A landscape with many valleys, sampled at points; each row gives a point and its height.
A ball rolls from a point to whichever of its 5 nearest points has the largest drop for the distance, and stops where none of them is lower. Distance is the straight distance between rows; heights are no part of it.
j_609: [ 10 -27  -7  18 -35 -16  -5 -28]  (h 28.2)
j_835: [ 12   5  -5 -13  -4  17  12  14]  (h 14.3)
j_934: [ -1   7 -16 -70  -5 -44 -10 -15]  (h 11.3)
j_357: [ 49  19  17 -17 -21  17  45 -20]  (h 12.1)
j_267: [  2  -6 -15 -41  12  -1  -3  14]  (h 27.6)
j_12: [-21 -29   7  26  16  -6 -24 -14]  (h 30.1)
j_399: [  5  -7 -14 -57   3 -17  -6  -2]  (h 17.1)
j_80: [-16  30  -3  18  22  37   2  45]  (h 35.3)
j_936: [ 21  16   4   7 -11  24  23  12]  (h 29.7)
j_85: [-15   5 -11   1  20  24  -7  30]  (h 48.8)
j_729: [  0 -37   0  17 -20 -34 -12 -37]  (h 27.4)
j_696: [-4 24 -1 11 17 34  5 38]  (h 53.0)
j_366: [ 21  34  25  21 -12  33  28   3]  (h 22.5)
j_688: [ -4 -15  -7  37 -31  -6 -12 -15]  (h 29.5)
j_467: [ 13 -21  -8 -13 -36 -35  -1 -35]  (h 27.0)
j_318: [-11 -14  -1 -58  15 -42 -22 -24]  (h 10.0)
j_862: [-34  28  -1  52  -1  15  -6  33]  (h 30.5)
j_632: [-35  34  -3  24  21  34 -11  47]  (h 31.9)
j_161: [ 17  -5 -13 -47 -28 -38   1 -26]  (h 39.5)
j_787: [-11 -27   7  43  -4 -12 -17 -25]  (h 28.3)
j_670: [ 15   4 -14 -51 -16 -19   9  -4]  (h 41.2)
j_896: [-26   6  -2  63 -26   0 -11   2]  (h 29.8)
j_344: [ 29  10   2 -45   0   4  29   3]  (h 29.2)
j_41: [-22 -22  -5 -49  29 -31 -20 -11]  (h 14.7)
j_2: [ 21  17  11 -67  32  17  29  13]  (h 36.5)
j_188: [-38  21  -1  63 -17   6 -10  21]  (h 30.0)
j_310: [ 26   0  -5 -26 -11   4  23  -3]  (h 29.3)
j_222: [-10 -20 -11 -28  13  -7 -12   6]  (h 27.3)
j_969: [-3 34  6 37 -3 26 12 26]  (h 38.7)
j_360: [-14 -29   0 -22   9 -23 -18 -18]  (h 20.1)
j_371: [  1 -20 -15 -34 -15 -28  -9 -21]  (h 27.2)
j_10: [-13 -18 -11   2  -2   1 -16   4]  (h 45.3)
j_452: [-26  48   5  68 -24   5  14  28]  (h 30.2)
j_275: [ 14  12 -15 -74  11 -15  11   7]  (h 9.2)
j_21: [-21 -32   2 -15  43 -20 -28 -12]  (h 21.1)
j_30: [  2  33   5  45 -16  19  13  22]  (h 32.2)
j_652: [ 37   0 -14 -42 -41 -33  20 -27]  (h 51.6)
j_559: [  2   9  -8 -27  22  25   4  28]  (h 49.2)
j_420: [ 24   7   1 -30   9  25  25  12]  (h 13.0)
j_881: [-18 -14  15  78  -1 -18 -22 -28]  (h 29.0)
j_667: [ 28   8  -3  -3 -18  12  20   1]  (h 16.9)
j_65: [ 39   8   9   0 -28  17  32  -9]  (h 13.4)
j_993: [-10 -27  10  57  -8 -22 -21 -34]  (h 28.8)
j_878: [-20 -30  15  27  71 -19 -32  -6]  (h 35.5)
j_217: [ -7 -33   1  11  -7 -24 -18 -29]  (h 26.4)
j_637: [ 42   5  -8 -51 -24 -21  24 -16]  (h 73.7)
j_47: [ 33  -7 -10  -8 -34  -1  15 -14]  (h 15.4)
j_860: [-47  36   0  46   9  22  -9  42]  (h 31.2)
j_365: [ 34  20  19 -58  15  15  33  -7]  (h 36.1)
j_249: [-10   8  -7  26  -3  16  -5  23]  (h 8.8)
j_208: [ -9   5  -6 -74  18 -42 -26 -18]  (h 8.0)
j_601: [-15 -28  18  43  62 -21 -21 -11]  (h 34.1)
j_782: [ -7 -36   2  -2   4 -30 -16 -29]  (h 24.3)
j_411: [ -8 -17 -11 -45  12 -25 -13 -11]  (h 14.5)
j_634: [-26 -20  -4 -27  31  -6 -18   8]  (h 25.4)
j_216: [-11 -30  18  54  26 -21 -23 -26]  (h 29.9)
j_898: [ 20 -10 -13 -32 -29 -24   4 -17]  (h 28.5)
j_678: [24 24 23 -9  9 37 26  3]  (h 23.3)
j_187: [ 22  39  15  36 -17  27  28   5]  (h 27.1)
j_207: [ -6  -6  -6  26 -18   6 -12   5]  (h 32.7)
j_5: [ 37  26  34  -3 -17  33  41 -26]  (h 13.5)
j_929: [-39   9 -10  24  24  24 -23  35]  (h 33.0)
j_869: [  8 -12  -8 -20 -13 -12  -1  -2]  (h 25.7)
j_681: [-18   0   3  51 -17   6 -17   6]  (h 29.4)
j_829: [-30   7  -4  28  10  20 -19  27]  (h 34.2)
j_751: [ 41  10   8 -41 -15   2  37 -13]  (h 35.4)
j_211: [  1  36   2  52 -28  17  17  15]  (h 30.3)
j_683: [-38 -21   1   3  31   7 -25  16]  (h 33.4)
j_418: [ 44  13  22 -22 -15  15  43 -15]  (h 13.2)
j_306: [ 11 -18 -14  -9 -22 -14  -2 -11]  (h 20.2)
j_661: [  0   3 -11  -9   2  14   5  22]  (h 53.2)
j_744: [-28  -7  -3  45   2   6 -27   4]  (h 29.6)
j_302: [  2 -23  -9 -20 -21 -31  -3 -22]  (h 24.2)
j_728: [ 38  18  16 -23   3  23  41  -9]  (h 2.4)
j_766: [-16 -35  15  38  39 -21 -22 -23]  (h 31.3)
j_286: [-18 -17   3  56  -9 -10 -26 -16]  (h 28.7)
j_738: [ 20   2  -9  26 -35   4   9  -1]  (h 22.9)
j_587: [-42 -11   1  41  28   9 -39  12]  (h 30.9)
j_31: [-27  24  -5  35   6  24  -8  38]  (h 32.4)
j_685: [-13 -10 -13 -35  18   4 -11  20]  (h 35.7)
j_301: [ 14  17  12 -52  39  37  25  18]  (h 36.6)
j_618: [ 8 23  3 16  3 24 11 24]  (h 66.0)

Two balls start at each pair of points below. Name the first point that both come to, or write -.
j_661 / j_222 => -
j_738 / j_667 => j_65
j_751 / j_301 => j_728
j_634 / j_878 => j_41

For each start below, name the point where the ball stops.
j_559 => j_728
j_670 => j_275
j_21 => j_208
